Each row is a point on a tangle of strands that fork, close into loops and nearly touch. The rows are in no order.
Two points are linked if the straight distance between their rows is under 141. Some points are linked to none.
Z_247: [-37  -2 -33   6  35  -7  -1 -42  -7  47  16  96  15 -12 -14  -8 -60 -16
 -36 -48  37 -33   8  23  20  17  26   5 -29  28 -15 -29 -25  44 -24  -2
  -7 -11  40   0  13  -4]
Z_217: [-18 -46  45 -53  -5  70  -3  47  11 -70  61 -24  12   5 -31 -46  39  13
  57  33  35  -7  -2 -16   7  58  18  -8  -7  -5  13  16  43 -48 -45  28
 -61   2 -36  17 -14   0]
Z_90: [ 17 -15 -56  28 -10 -45  33 -41 -40  -3 -48   1 -37 -12  44  27   4 -18
 -37 -18 -17   0  38   8  18 -16  12  17 -22  23 -17  18  40   3  24  15
   9  -1   7 -11  11  32]
Z_828: [-30  11 -60  57  -6  -7   9 -28 -32  14 -34  20  -4  20  16  78  23 -32
   0 -19   0  51  57 -11  -6 -22  16   6   6 -10 -23  29 -54 -13  55  -3
  52 -20  17 -43   0  -1]
Z_586: [-23  -5  17 -25 -14  31 -21  23  37  38  26  -8  -2  -7   8 -66   5  26
 -15 -20   8   7 -42  11 -28 -27  -5 -69   1  27 -15   0  -3  39  20 -19
 -27 -25   9 -16  -4 -29]
Z_24: [-11 -10  13  16   8  -8 -35  -4  32  18  11  18  13 -23  19   2  -5  -7
   7  15   5  13 -49  31  19 -34 -30 -21  10   1  36 -11  -5  12  20 -42
  13  13 -19   8  23 -19]
Z_464: [-45  11 -21  44  18 -13  15 -50  16  78   7  41  -4   5  -9   6 -59  13
 -33 -48  17   7 -18  19 -30 -50 -13 -42  -9   7 -47 -24 -44  75  -1 -14
  -1 -32  41 -20  27 -33]
Z_75: [ -4  33 -41  72   4 -61  28 -13  -1  34  -7 -20 -32  -3 -11  43  -6  -5
  -9 -46 -29 -31  30 -32  -4 -71   6  -8  -2  -4  -7  -8 -20  24   0  -1
  51   8   9   5  37  -4]
Z_134: [ -4  17   8 -15 -11  24  21   0 -24  12  12 -10   5  12  -1   6  -9  22
 -20  -4 -42  35 -13  16 -38 -19 -36 -46  15   6  19 -16 -13  31  40  -6
   8 -19  24 -14 -11 -26]
Z_293: [ -7  24 -53  62  -5  19  -5 -16 -25  35 -20 -13  -2  47 -14  65  14 -13
  -6  -8 -58  67  -6  31  -6 -48 -14 -27  27 -20  17   2 -88  14  32 -29
  61 -10  21 -39  29 -34]
Z_170: [ 17  -5 -14  24 -12 -38 -10 -27  28   5   1  -1  -8 -22  24  21  -5 -15
  31  41  11  40 -30  59  46 -66 -38 -22 -17 -21  48 -43   0  -7   0 -39
  31   9 -20 -22  21  -9]
Z_256: [ 12 -19  11 -84   0  37   2  55  20  -3  49  -3  -7 -21 -37 -95  27  37
  13 -18  34 -44 -29 -24 -24  54  12  -8 -24  34 -17  10  22  -7 -35  23
 -45   2  -3  20 -11  -3]
Z_613: [-13  18  32 -13  -3 -49 -16 -26  41   6  -7  15 -21 -18  -7 -13 -42  34
 -13   1  -4 -44 -16  34  45 -18 -10  20 -21  -8  25 -52  -2  38 -21 -14
  11  43 -16  27  17  -1]
Z_676: [ 38  11  27 -22 -45 -22  41  -6 -29   9  14 -63 -26  17 -56  12 -17  51
  10  -5  -8   8 -25  17 -54 -24 -25 -49  -6 -30   5 -39 -31   4   1  13
  25   4  24 -13  18  16]
Z_277: [-12  15 -35  31  17 -37   3 -34  24 -11 -53  48  -4  -7 -11  15   0 -25
   2  -5  -2 -44  75 -13  30  11  28  98 -18 -13   0  18  18 -17  -8  25
  14  34  -9  18 -23  24]
Z_212: [ 18 -11 -13 -56  -2 -13   4  -8  -4   1 -10  16 -32 -30 -14 -61 -26   1
 -24   5  38 -52 -31  23  29  24  20  27 -38  39  26  -1  48  14  -8  15
 -28  27 -28  17   8  11]
Z_786: [  1 -17  -9  -6  11 -24  10  -9   5 -53 -13 -25   6 -14   7 -33 -19  -2
  40  64  42 -24 -28   9  19  28  22   1 -30  -7  23  -1  70 -11 -41  31
 -42  39 -61  14  -1   0]
Z_231: [ 19  35 -19  -6   3 -22 -28  13  12 -15 -17 -18 -18 -10  36  20  31  -2
 -16  -7 -33  -3  31 -36 -18 -13   1  36  16 -33 -21  37  36 -41 -10 -38
  23  14 -53  10 -25  54]
Z_420: [-16 -23  18 -63 -14  11 -37   9  19 -29  11  11  -7 -22  13 -44 -23   0
 -12  11  27 -25 -56  30  40  13   9  16 -19  23  26  -1  45  15 -12 -15
 -31  12 -50  23   9 -17]
Z_425: [ 20   9  17   6  -5 -31  11  13   6  27   7 -40 -22  29 -30 -12 -15  52
   4 -20   5 -17  -4 -15 -60 -32  -2 -29   5 -10 -31 -20 -29  23 -24  32
  10   9  11 -14  22   4]
Z_97: [-30  13  18  -6 -27 -42   5 -24  24  -9 -20  34  -6 -24  -2   9 -13   9
  16  23  -1 -13  19  38  47 -16 -22  52 -13 -16  35 -43   0  18  -1   5
  16  32 -20  18   4   0]
Z_600: [ 40  -8  41   9 -11  16 -34  29 -10 -49 -12 -39  -1  14  13   4  15  -4
  19  11 -18  51 -61  11  36 -17 -18 -20  36 -34  71  -6   7 -56  -8 -65
  38  29 -47  28  21  21]
Z_183: [-37   0  13  -2  50 -12 -39 -11  51  -6 -12  42 -11 -21  18 -55 -28  23
 -23 -41  11 -78   3 -39   9  -5  43   7 -10  25 -68   1   0  38 -43   5
 -46   0  15 -10 -10  16]
Z_270: [-31   5  -8 -11  -9  25  -7 -14  14  41  15  -6  -6  -6   9 -31 -43  30
 -21 -17  -3  35 -36  21 -54 -39 -18 -67   4  10   0   3   2  65  24 -21
  -1 -21  14 -47  -6 -37]
Z_191: [-26 -51   4   4  17  26  13  -4  -1 -51  25 -29   6  26  11 -12  24 -20
  31  47  55  25  11 -10 -19  33  25 -23 -30  31  13  37  49 -37 -12  49
 -55   0 -17   0 -14  25]
Z_237: [-26 -23 -14  35  21  14   9 -26  10 -33  14   6  21   3  38  12  -1 -34
  14  24  37  32  15 -12 -20  14  22 -22  -9  25 -33  43  15 -14   6  16
 -45 -11  -1 -11 -32   2]
Z_666: [  2 -38  -9 -21 -23   4  61 -18 -52  19  -1 -13 -22   9  -8  -5 -12  -4
 -16 -21  14  14  42 -19 -32  44  -2  -8 -34  40 -46  -2  21  45   6  74
 -26 -36  61  -5   4   8]
Z_98: [  8   8  39 -25  -7  18 -48  48  -1 -19   7 -13  31  -7 -10  18  -9  20
  17  -4 -12  10 -34  -4  18 -19 -13   7  24 -35  47  -3  10 -25 -10 -60
  25  28 -48  52   7   7]
Z_194: [  0 -27  51 -19   2  25  12  12  23  11  52 -35  20  -3 -22 -52  10  44
  53  47  17  23 -36  22 -27   0 -51 -49  -9 -13  11 -49  -7  19 -35  26
 -23 -24  11 -21 -12 -26]
Z_855: [ 15  25 -28  57   4 -41  34   7 -27   8 -14 -31  -6  -7   3  54  -6   2
  26 -26  -6  -4  36 -41 -29 -46  -1  -5  -5 -32 -11  10   8  -7  -8   0
  34  -1  12  -2   6   7]
Z_723: [-44 -19 -50  33  32 -29   4 -47   5   1 -32  57   6 -27  22  35 -11 -41
 -47 -33  17 -40  46 -14   6  26  51  21   1   9 -42  34  12  20  -3  18
   9 -13  19 -22 -14  -5]
Z_553: [ 28 -16   7 -52 -20  -8  15  -2 -14  13   6 -22 -22 -30 -19 -61 -18  14
 -14   3  49 -40 -34  26 -22   2   7 -20 -39  59  -8 -13  29  24  -7  29
 -37  -6  13   2   7  11]
Z_338: [ -6  -5  -9  -4  45  -7 -16  -5  39   3  -7  40 -14 -11  14 -59  -9 -27
 -26 -14  17 -61  12 -16  16  32  50  46 -12  49 -36  23  30   4 -23  15
 -33   8  -6   1 -24  20]
Z_81: [-37  -7 -46   9  12 -18  17 -70 -16  10 -29  88  -4 -11  15  29   0 -51
 -44 -24  26 -13  51   2  11  71  36  49  -7  29 -20  31 -18   3  15  22
  16 -11  23  -7 -12   7]
Z_531: [  2  14 -31  60  38 -35  18   7   8  -5   1   8  32 -24   4  25   0  -6
  31   5  11 -44  41 -51  -4 -19   6  24   0 -23  -1  14  18   8 -31  13
  29   5 -12   7 -20   5]
Z_943: [  1 -14  22  11  28   8 -52  36  18 -17   8 -15  34   0 -10 -24  17  18
  44  27   6 -26 -15 -37  -6  25   7  -6  28 -28   4  13  21 -16 -49   5
  14  17 -66  11 -16  12]
Z_76: [  7   4  19 -76 -33  24   7  43   1  16  30 -12  -2   8 -35 -47  27  20
  13 -25  14 -34  15 -57 -30  57   7  -1  -4  17 -31  15  10 -20  -5  25
 -26  -5  27  25 -19  21]
Z_395: [ 56  -2  46  -1   2 -13  35   5 -30 -66 -11 -71   4  -2 -31  -8  34  27
  47  33   4 -12  -6  -8 -30  36  -1 -11  -1 -32  43 -22  43 -34 -30  42
  18  26 -12   8 -10  20]
Z_620: [ 54  12  54 -22 -26  47 -41  50 -22   8  29 -67   5  21 -23 -24  26  28
  -3 -15 -27  32 -62   5 -31 -12 -15 -37  65   3   9   8 -13 -48   6 -40
  19  -2 -10  12  10  25]
Z_100: [-32   3 -10  -3   2  -2  -1   0  20  47 -11  14 -31   8  -5 -27 -27  17
 -22 -56  21 -21  16 -30 -48   1  34 -30  -8  22 -70   7 -27  37 -12  16
 -17 -23  51 -21  -8  24]
Z_381: [ 40 -12 -16  37  -9 -30  28  -8 -10 -20 -17  -2 -11  -5  14  56  -2 -22
  34  31 -14  30 -30  50  38 -30 -15  -3 -25 -27  46 -14   7 -32  15 -24
  23  21  -8  10  15 -16]
Z_246: [ 19  14  33 -18 -36 -73  55 -43  26 -11 -11 -38 -36 -49 -22 -52 -30  45
  11   0  21 -48  -5  16   5 -25 -16  22 -23   5   8 -53  36  37 -35  40
 -18  27   7  -1   1   4]
Z_626: [ 46  28  31  -1 -18 -21  -6  27 -10  15  -8 -17  -8  16 -38   0  25   9
  15  14 -23 -12  31 -20  36   8 -37  41  31 -43  30 -15 -22 -35  -2  -4
  53  48 -22  43  14  29]
Z_917: [-28  -3 -25  74  31 -23  28 -16  12   1  -9  51  53  -7  16  60  -1 -20
  18  25   3 -13  36 -15  11  -2  11  21 -14 -22  -1  25 -18  12 -14  10
  23   1   8 -19 -15 -22]
Z_568: [ -1  33 -47  29  18 -34 -21  11  14  -6 -36   2 -12  -3  31  42  22 -13
 -14 -12 -39  -5  63 -28   7 -33  18  56 -14 -42 -15  17  14 -44   0 -31
  60  17 -29  11  -9  29]
Z_841: [ 31  16  16   4  17  -9 -50  25  15 -31 -28 -72 -12 -15  35   7  51 -19
   1  34 -18 -12   9 -12   1  -8   5  21  16 -24   0  46  50 -71 -11 -26
  18   6 -59  15 -14  37]
Z_12: [  8  -1   7  33  31   5  11   0  -9 -58  -2 -52  20   4  15  44  21 -17
  21  41 -26  15  33 -22 -22  -3   4 -12  10 -34  10  24  56 -51 -11  14
 -17 -14 -14  -4 -40  13]
Z_688: [ -3  -7  33 -36   1  63 -21  76  18   6  52  14  20   3  -7 -51  16  -9
  18   4   9  32 -32 -27  14  41  -6 -14  26  33 -15  23 -11  -8  -4 -13
 -52 -21 -16   4 -13 -26]
Z_291: [ -8 -15  30  48  19  14  35 -10 -10 -25  -7  -6  40  22 -15  36  12   5
  61  52 -16  30  30  -7   6   8 -24   2   8 -48  53 -17  -9 -12 -19  17
  38  10   6   1 -10 -15]
Z_714: [ 55  -5  29 -50 -32 -30  19 -16 -18   2  30 -38 -23 -36 -23 -46   0  25
   3  26  28 -23 -64  54 -24  -2 -26 -22 -14  17  16 -50  24   8 -12  19
  -4   4  -2  -6  21  -1]
Z_316: [ 31 -28  10  38  10   7 -28  26 -15 -44 -15 -21   8  13  26  25  15 -31
  46  30 -14  37 -55  25  34 -10  -3 -16  16 -24  69   4  -8 -52   1 -30
  30   4 -15   6  17  -2]
Z_245: [ -8  21 -25  41  -6   2   1 -10  -9  35 -21  -6  -9  20  -5  43 -11 -10
 -28 -15 -63  33 -17  53  -4 -76 -28  -9  30  -9  -7   5 -57  19  51 -42
  27 -18  33 -54  41 -46]
Z_439: [  6 -20   8 -45   5  47 -22  64  12  23  61  28   7 -16 -14 -67   7  11
   4  -2  41 -10 -51  -6  -9  40  21 -21   4  15 -15   9   3  19 -19   2
 -39  -6 -24  17   6 -20]
Z_193: [-18  -9  23 -34 -12  19  22 -12  22  39  27  28   7  -5 -21 -32 -16  35
  16  16  32  10  -9  29 -35   4 -41 -29  -8   4   7 -50 -12  59 -19  25
 -22 -15  23 -12   8 -23]
Z_104: [  1  -7 -38  36 -20 -31  54 -34 -42 -16 -46   4 -11 -14  47  61 -14  -8
 -36  -7 -23  47   3  32  -2 -34  -9   3 -37 -15  -4  10  10  26  35   6
  24  -8  26 -10  23 -15]
Z_928: [ -1  36  31  -3  -4 -19 -18  17  18  44  16  -5 -31   9  -9 -10 -17  13
 -57 -22 -50 -12 -17  32   6 -56 -30  -5  33   3 -20  -9 -51   8  15 -20
 -10 -11  11  -7  27  -7]
Z_918: [ 40 -15  66 -39  -3  18  10  24  -2 -64  14 -79  21   5 -29 -46  35  47
  52  41   6   6 -43  15 -33  40  -6 -22  -4 -14  22 -18  15 -64 -40  23
  -6  16 -12  16 -24  20]
Z_781: [ 15  -7  64 -16 -10  29 -19  27  29 -24  46 -63  22 -15  -8 -68   3  45
  31  19   7  21 -68  15 -23 -17 -40 -43  17  15  18 -25  -5  -9 -26 -11
 -10  -7  -5  -7  -1 -11]
Z_988: [-31  -1  -7  17   0  -4  30 -37 -11  13 -24  26  -4  -7   0  36 -39 -12
 -19 -40  14  22  39 -11 -24  -7  13  18   7   3 -35 -23 -24  41   4  29
 -24 -46  59 -43  11 -19]
Z_625: [-21 -18  -3 -35 -12  55  -7  30  -8 -30   2  18  19  16  10  20  24 -30
  -5   7  -5  42  18 -29  -1  52  10   4  24  18  -6  46  -8 -31  44  -8
 -38 -23  -2   8 -35   1]
Z_669: [ 49  15  36 -31  -2  34 -52  63  -6   4  13 -47  -2   2 -13 -20  38   6
 -24  -4 -19 -22 -13 -18 -11   3  12  -2  38  -3 -15  26   1 -39   0 -19
 -11 -14 -14  -4   1  22]
Z_834: [  3  10 -53  29 -25 -46  46 -22 -69   0 -38 -15 -33 -16  14  92 -13   1
 -32 -62 -43  13  26  30   2 -58 -13   8 -26 -12 -14 -25 -11  30  26 -12
  39 -12  43  -2  50 -15]
Z_987: [ 39  -9 -62  42   9  12 -17  20 -41 -22 -23 -28  -8  37  56  48  69 -42
  -8  21 -32  63  21  -4  20   0   4   6  -3 -26  10  25   9 -75  28 -16
  45  -4 -23 -16   1  11]
Z_108: [ 18 -26 -20   6   4   2 -36  16   2  21   9   6 -15 -17  34 -39  11 -29
 -17  31  50 -18 -35   2  16  26  21 -28   3  45 -15  35  50  -2  -4   8
 -39  13 -32   1  13   1]
Z_521: [ 12   8   3 -20 -23  -4  28 -21 -20  25 -10   3  -1  20 -13  56 -13 -12
   3   7 -47  46  16  10  30  -4 -51  28  -5 -12  12 -52 -61  19  21  -9
   9 -19  45  13  15 -15]
Z_221: [  7  -4 -71  57   0  17  -6  -3 -43   9 -30 -23   7  36  35  51  34 -38
  -9  16 -19  60  19  -7 -22  -9  12 -19  15 -13 -11  43 -22 -28  54 -29
  31 -18  -1 -38  -2   4]
Z_162: [-21  58  30 -19  -9 -10  -5 -10   4  19   3   4 -14  21 -35  44  -1  25
 -39 -25 -69  -2   8  33   1 -54 -46  25  23 -28   0 -27 -62   1  36 -30
  22   6  15  36  20   7]
Z_450: [ 42  14  13  45   2 -18  49   7 -15 -31 -11 -59  13  -3  10  51  11   3
  39  22 -32  18  16 -35 -39 -20  -8  18   8 -42   7  26  15 -42 -17  25
  26 -13  13  -2 -25  14]
Z_53: [ 12 -48 -14  -9  25  -3 -27  10   7 -24  17 -24  -4  -6   6 -54  -5  13
  28  43  56 -29 -59   3  -7  29  20 -38 -20  15   7  16  49  12 -42  40
 -46  15 -52  -2  25  -5]
Z_559: [-43   2 -13  65  42  19   2 -18  -1  -9 -17  24  60   8  12  48   4 -27
   6  12 -26  42  16  -2  -6  -6  10  11  26 -10 -17  56 -40  14  13  -2
  -2 -26  -3 -37 -27 -43]
Z_710: [ 49   6 -53  -5 -31 -35  24  -9 -39 -14 -51 -19 -51  -7   8  12  14  -8
 -17  -5   4  -7  10  26  13 -14  -5  20 -31  23  34  -8  39 -18  39   7
  25  33 -18  11   9  28]
Z_300: [-27   5  12 -32  22  31 -15  11  29  -9  14  38   1 -12   8 -48  13 -15
 -26 -31  -2 -32  34 -45  15  35  39  40 -12  30 -32  26  35  -9   2   3
 -43 -17  17  18 -47  -4]
Z_964: [  7  22  34 -59 -29  -8  10   8 -15   9   3 -12  -7  20 -37  46  -4  12
 -11   7 -62  35 -21  16  19 -18 -65  16  17 -27  18 -37 -72   0  28 -24
   2   3  28  11  22  -3]
Z_116: [-10  34 -15  34  -8 -55  18 -16  -5  28  -1  21  -4   9 -31  56 -17  -2
 -11 -40 -10 -30  44   7  18 -45   2  31 -12 -14   8 -35 -39  23  -6  -1
  47  14  29  14  33  -5]
Z_39: [ 18   1   0  22   2  18   8   8 -24   0 -17 -53   2   6  26  13  -9  17
  -1  10 -38  19 -26  -3 -42 -35  -8 -39  24 -15   1  15   3   7  26 -16
  12 -11   2 -26 -14  -4]
Z_18: [-46  17 -16  32  19  20  -6 -25  21  56  -8  15   7 -19  14 -16 -42  10
 -27 -21  -9  18 -25  16 -39 -54  -3 -43  22  29 -36  -7 -17  73  15 -26
 -23 -36  45 -37   8 -45]
Z_880: [ 17  29 -65  11 -12 -31  -8   0 -13  16 -19  48 -17   6   4  48  27 -35
 -28 -38 -18   5  52 -16  22  -3  -1  32 -11 -13   5  13 -20 -42  37 -36
  57  21 -14  20  16  27]
Z_309: [ 34  13 -18   6 -23 -53  -9  -1 -12 -22 -40 -45 -48 -12  22  19  27  14
 -15  -6 -26 -13 -19  27  16 -37  -3 -16  -1 -15  32 -12  15 -11  34 -22
  50  43 -33  -2  27  23]
Z_970: [ -3 -12 -40 -25   3  -2   4   4 -17  46  -3  22 -25   0  -9  -1  -9 -24
 -44 -43   7 -41  32 -39 -22  32  49  -3 -11  22 -44  19   6  18   8   7
 -16 -29  39  -6  -5  32]
Z_968: [ 13 -32  66 -50 -11  68 -18  62 -12 -61  35 -61  27  11 -26 -37  49  27
  40  25   5  19 -44 -16 -21  54  22 -25  14 -20  24  18  38 -59 -24  -5
 -17  -5 -30  12 -33  10]
Z_708: [-14   1   4 -15  -3 -35   5   5  37  43   6   1 -16   2 -23 -33 -28  44
 -22 -35   5 -48 -21 -14 -48 -23  13 -23   2  10 -45  -1 -25  52 -23  -1
  -7  -4  28  -3   9  13]
Z_276: [ -9   2 -28  17  39 -31  19 -38  -6 -35 -24  23  11 -11 -12  -7 -26 -25
   9  20  29 -40  46   8  28  40  34  61 -32   3  12  10  51 -14 -24  36
 -14  36 -11  23 -11   0]
Z_266: [  4  -8  30  16  44  46 -17  25   7 -24  15 -58  31  14   3   2  22   1
  35  23 -25  13  23 -33 -34  -9  -6  -3  26 -13 -15  24  17 -39 -22  17
 -21 -20   0 -27 -41  10]
Z_818: [-23 -23  -9  13   4  15 -47  14   3  -8  -4  24   8  -7  61 -18   4 -27
 -37   9  30   1 -24  -2  26  18  29  -2  25  33 -18  36  12   3  16 -29
 -26  11 -43   0   1  -7]
Z_949: [ 34 -12  26  -4   0  39 -15  21 -14 -37  -4 -56  14  -3  16 -21  12   7
  16  28 -20  27 -58  12 -30   0   4 -63  19 -12  31  33  30 -39  18 -17
 -11   1  -9 -16 -18  -8]
Z_603: [  0 -10  16 -89 -17   6  38   0   0  14  15  14 -43  15 -45 -39   0  11
  -1 -29   2 -44  41 -50   1  53   9  31 -23  32 -39  -8  -2  17  -5  50
 -33  -8  47  13 -12  27]
Z_91: [-34  14 -31  24   7 -21  13 -50 -16  81   9  66 -18  -2  -5   6 -52 -10
 -61 -55  18 -12   4  23  -3  -7  22 -27 -17  33 -54  -9 -41  47  13  -6
   7 -38  55  -5  16  -4]
Z_709: [ -5   1  28  -5  17  49 -46  52   3  20  31  13  50  21 -14 -24   5 -10
   2  -3  -5  26 -38 -24  13   2  -4  -6  58   6 -19  29 -51 -17  10 -30
 -29 -19   1  11  -1 -19]
Z_431: [-19  20 -58  29 -16 -26   2 -42 -26  22 -34  50 -30  11  12  68  34 -46
 -23 -43 -12  11  60   9  25   4  20  44  -5   7 -20  12 -57  -9  51  -4
  55  -2  15 -13  23  20]
Z_438: [  51  -35   45    5  -13   27  -28   31  -28  -18   32  -45    0    0
    5  -31   11   14   13   31  -12   31 -107   20  -21   10  -19  -75
   12  -26   51   24   29  -22    4  -30   14   -2  -23    1   12  -13]
Z_906: [  6  -3  -1   0   5  52 -33  16 -17 -10  12  13  15  18  27  37  41 -52
  15  16  -9  51  20 -34  21  49 -10  12  31 -10  24  41  23 -53  28 -19
   7  -5 -32  17 -11   2]
Z_262: [-32  -6 -15  10  23   0  15 -12 -15 -24 -23   9  19   4  22  23 -35  -3
 -13  -4   7  13  27 -10 -32  -2  22  -7  -9   4 -35  12   2   6   1  28
 -45 -29  32 -20 -20  -7]
Z_8: [ -1  13 -34  40  -5 -20 -22   0  15  18 -18  26   5   1  21  41  -2 -17
 -20  -3  -8  13 -13  45  29 -47  -2 -17   9   7  -2   1 -38  17  38 -39
  31  -4   0 -15  41 -31]
Z_671: [-34 -16  31 -41  25  65 -18  19  31  12  47  64   7  -4 -24 -80  28 -20
  -6 -38  23 -54  17 -45  30  51  34  22 -12  40 -35  30  14   5 -21  14
 -55 -22  17   3 -27 -19]
Z_565: [-27   4 -14  -8   4  -5  24 -60   3  31   4  79  14  29  -8  32  -5 -30
 -28 -32  17  -7  58 -40   7  61  11  46 -12   6 -39   0 -72  20   8  33
  14 -15  34 -15 -18  -5]
Z_769: [ 50  -6  43 -31 -49 -26  25  -6   0  -2  -7 -49 -36  -6 -13 -13  -2  39
  -4  31   2  -3 -37  33 -32  -8 -15 -23  -6 -12  38 -26  18   2  12  23
  16   2  -6 -17  19  14]
Z_683: [-22  27  28 -25  -3 -43 -12 -39  29 -31  -9   0  -7 -31  -8 -51 -41  46
   5   0  18 -56 -11  10  16 -16  -5   4 -24  13  -8 -50  29  44 -40  13
 -25  27  -9  11   9   0]
Z_929: [-27   7  -2 -14  28  46   9  11   5  14  34  53  44  -5 -16 -11 -18   6
  -4 -26  -8 -20   4 -30 -12  31 -15  11  -7   7 -15 -29 -17  31 -18   7
 -19  -8   8  31 -21 -21]
Z_882: [  1 -12  -6  24   3  45 -23   6  15  28  23   7  28  23   6  -3  -1 -27
  18  32   8  64 -60  43   6 -25 -37 -37  31  -5  38   9 -29   5  23 -50
  10 -16  -2 -25   8 -42]
Z_4: [-23  -6 -22  12  18  -6  16 -15   7  12  11  82  30  -8  -3 -12 -38  -2
 -14 -13  12 -24  17  16  22  29  -2  20 -24   1  26 -28  -9  34 -17   1
  17  10   8  33  -1 -39]
Z_623: [ 18  15  -5  30   7  44 -52  42  -9  26   8   9  27  30 -19  32   1 -17
  13   1 -14  34  -9 -20  11 -11 -12 -10  49 -13  11  19 -67 -30  13 -29
  13  -9  -2   4   4   3]
Z_651: [ 47  11 -36 -24 -50 -63  59 -27 -25  12 -33  -8 -53 -19 -19 -11 -13  -5
  -7   9  13  -8  17  26  21   1 -22  28 -31  25  32 -29  31   7  17  17
   6  35  21  12  20  19]
Z_908: [-29 -13 -50  12  10  -4  11 -30 -10  17 -33  17 -16 -24  37  -3  -5 -20
 -55 -32  11 -36  53 -13 -16  40  55   3 -10  43 -64  34  48  28  -1  21
 -23 -28  36 -19 -23  27]
Z_79: [-14  11 -22  29   7  25 -58  10  10  -4   3  41   6  13  38  13   0 -34
 -26 -18  12  15  11  -3  28  10  22  21  24  24 -17  28 -21 -28  25 -56
   1   9 -35   0  -8   3]
Z_934: [-37 -37  25 -28 -10  42   0  20  21 -38  24 -29   3  20  -7 -46  26  28
  32  16  38   4  11 -15 -20  23  20 -31 -16  15   3   0  22 -14 -16  44
 -50 -12 -10 -13 -30  16]
Z_844: [-39  17   8  37   2  -9  36 -54   1  16 -17  41  12   9  -9  49 -45   7
  -7 -49 -16  -6  52   0  -3 -15   2  42   0 -11 -33 -51 -47  38 -16  14
  20 -14  43 -12   8  -9]
Z_632: [ -2   0  24   5  20  27  18  20  -6 -29  15   1  56   2 -39  11  -3  30
  68  31  -5  11  25 -22   6  14 -44   4  10 -50  27 -19 -11  -6 -21  14
   4  20   3  17 -10  13]
Z_354: [-19 -26 -10  -3  -7 -23  30 -21  15 -36 -19   8  -1   2  18  -1 -14   8
  15  35  20   4  18  14   5  28  32  16 -34 -10  30  -3  42   4 -24  49
 -16  36 -24   3 -12   4]
Z_286: [ 20  31 -23  -1 -18 -35  -3   1 -11  18 -16  27 -19  13 -35  44  32 -17
  12 -10 -18 -32  63 -17  54   7 -12  63  -2 -24  30 -15 -20 -34   9 -20
  55  35 -12  51  19  23]
Z_157: [ 36  22  50 -46  -5   1 -25  38  12  18  33 -24 -12  -2 -26 -20   0  21
 -34  -8 -23 -48 -40  26   2 -30 -14   1  36   3 -19 -18 -28 -14   9 -17
 -16  -7 -16   7  14   9]
Z_840: [ -1  16  59 -36 -23  27 -28  20  39 -11  25 -17  11 -29   1 -55  -3  39
  13  -2  -2   7 -65  22  -4 -19 -20 -48  14  16  33  -9  23   8   8 -37
 -16 -17 -20   0 -17 -29]
Z_146: [ 27  -4  -1 -11  -1  -9   2   6   1  16   4   9  -7   5  -5  -1  -3 -14
   4   9   7 -11  13 -11  14   1  -2  19   5  13  -9   1  -2  -5  26  11
 -12  -2 -11  21  -3  16]
Z_539: [-21  -6  13 -18 -29  -5  37 -30  18  43  17  29   6  18 -16  15 -19   3
   8  22  13  38  12  19  -8   1 -52  18 -17   5   9 -55 -61  49  15  25
   9 -22  40 -20   6 -31]
Z_29: [-48 -13  32 -24  15  43 -62  28  39 -29  32  23  36  -9  25 -45   6   6
  10  27  32   3 -67   2  45  22  11 -11  -4   2  26   4  36  18 -50 -17
 -43   7 -55  17   4 -40]
Z_637: [-29  -4  25 -24  34  48  16  30   2 -16  21  20  65  15 -16   0  10  13
  50   3  -2  -1  43 -41  -3  39 -15  14  -4 -22   0  -5 -16   9 -31  15
 -19   4   0  35 -37  -1]
Z_681: [-27 -16  -3 -14 -27 -33  25 -46  19 -21 -22  22  -9 -10  13   7 -21  -1
   5  33  28  16  11  55  25  -5  -7  17 -25  -4  50 -39  19  25   8  13
   9  12   9 -18   4 -18]
Z_251: [ -2   7 -10 -64 -34   5  50 -31 -27  21   1  -4 -31  30 -20  -4 -11   2
 -23 -22   5  -6  33 -35  11  57   6  39 -29  37 -36 -42 -23  38   6  55
 -29 -11  67   1   9   6]
Z_285: [ 51  -7 -14  32   9  -5 -24  11 -24 -51 -16 -55 -29  27  48  11  64 -46
  13  39 -32  41  -8   2  17  -6   2   3  17 -33  16  48  54 -88  -1 -12
  19  10 -51  11   2  39]
Z_728: [  3  20 -28  38  16  33 -53  15  -8   2   3  14  39  15  21  55  14 -43
  -8  -5 -24  18  42 -14  26   2   1  23  46 -10 -16  42 -23 -51  24 -43
  27   2 -23   3 -16   9]
Z_314: [-51   6  13 -10  29  21 -64  11  49  -8  -2  44  10  -4  32 -38 -22  -5
 -14 -16  24 -37 -26 -14  22 -10  35 -20   1  22 -33   8  -3  27   1 -29
 -33   1 -16 -11 -12 -10]
Z_472: [ 33  10   2   3 -41 -64  78 -48 -20  -9 -36 -28 -30 -29 -28  -7 -17  27
  30  16  24 -20  25  26  12  -7  -2  27 -27 -10  42 -51  39  18 -23  38
   9  37  13  10   8   8]

A piece is two or more points that can be reached from each other along the links. Count, over all rows, the pieces, the separate loops (a circle has one, a figure eight two, a Y none), the forks (points with three links) and the tips (points with one).
pieces -> 6
loops -> 1
forks -> 8
tips -> 18

A tip is a point with one link. Name the tips that can be reached along the links from each point below, in the order of the rows.
Z_987 -> Z_626
Z_18 -> Z_620, Z_291, Z_438
Z_934 -> Z_395, Z_559, Z_266
Z_100 -> Z_565, Z_29
Z_245 -> Z_293, Z_98, Z_882

Name the points in between on the shortest way along the links from the first point to the second, in order.
Z_314 / Z_603 -> Z_818, Z_79, Z_728, Z_623, Z_709, Z_688, Z_439, Z_256, Z_76
Z_464 / Z_620 -> Z_18, Z_270, Z_586, Z_840, Z_781, Z_194, Z_193, Z_539, Z_521, Z_964, Z_162, Z_928, Z_157, Z_669
Z_565 / Z_420 -> Z_81, Z_723, Z_908, Z_970, Z_100, Z_708, Z_425, Z_676, Z_769, Z_714, Z_553, Z_212
Z_217 / Z_855 -> Z_934, Z_191, Z_237, Z_262, Z_988, Z_844, Z_116, Z_75
Z_637 / Z_39 -> Z_929, Z_4, Z_247, Z_91, Z_464, Z_18, Z_270, Z_134
Z_277 / Z_709 -> Z_276, Z_354, Z_786, Z_53, Z_108, Z_818, Z_79, Z_728, Z_623
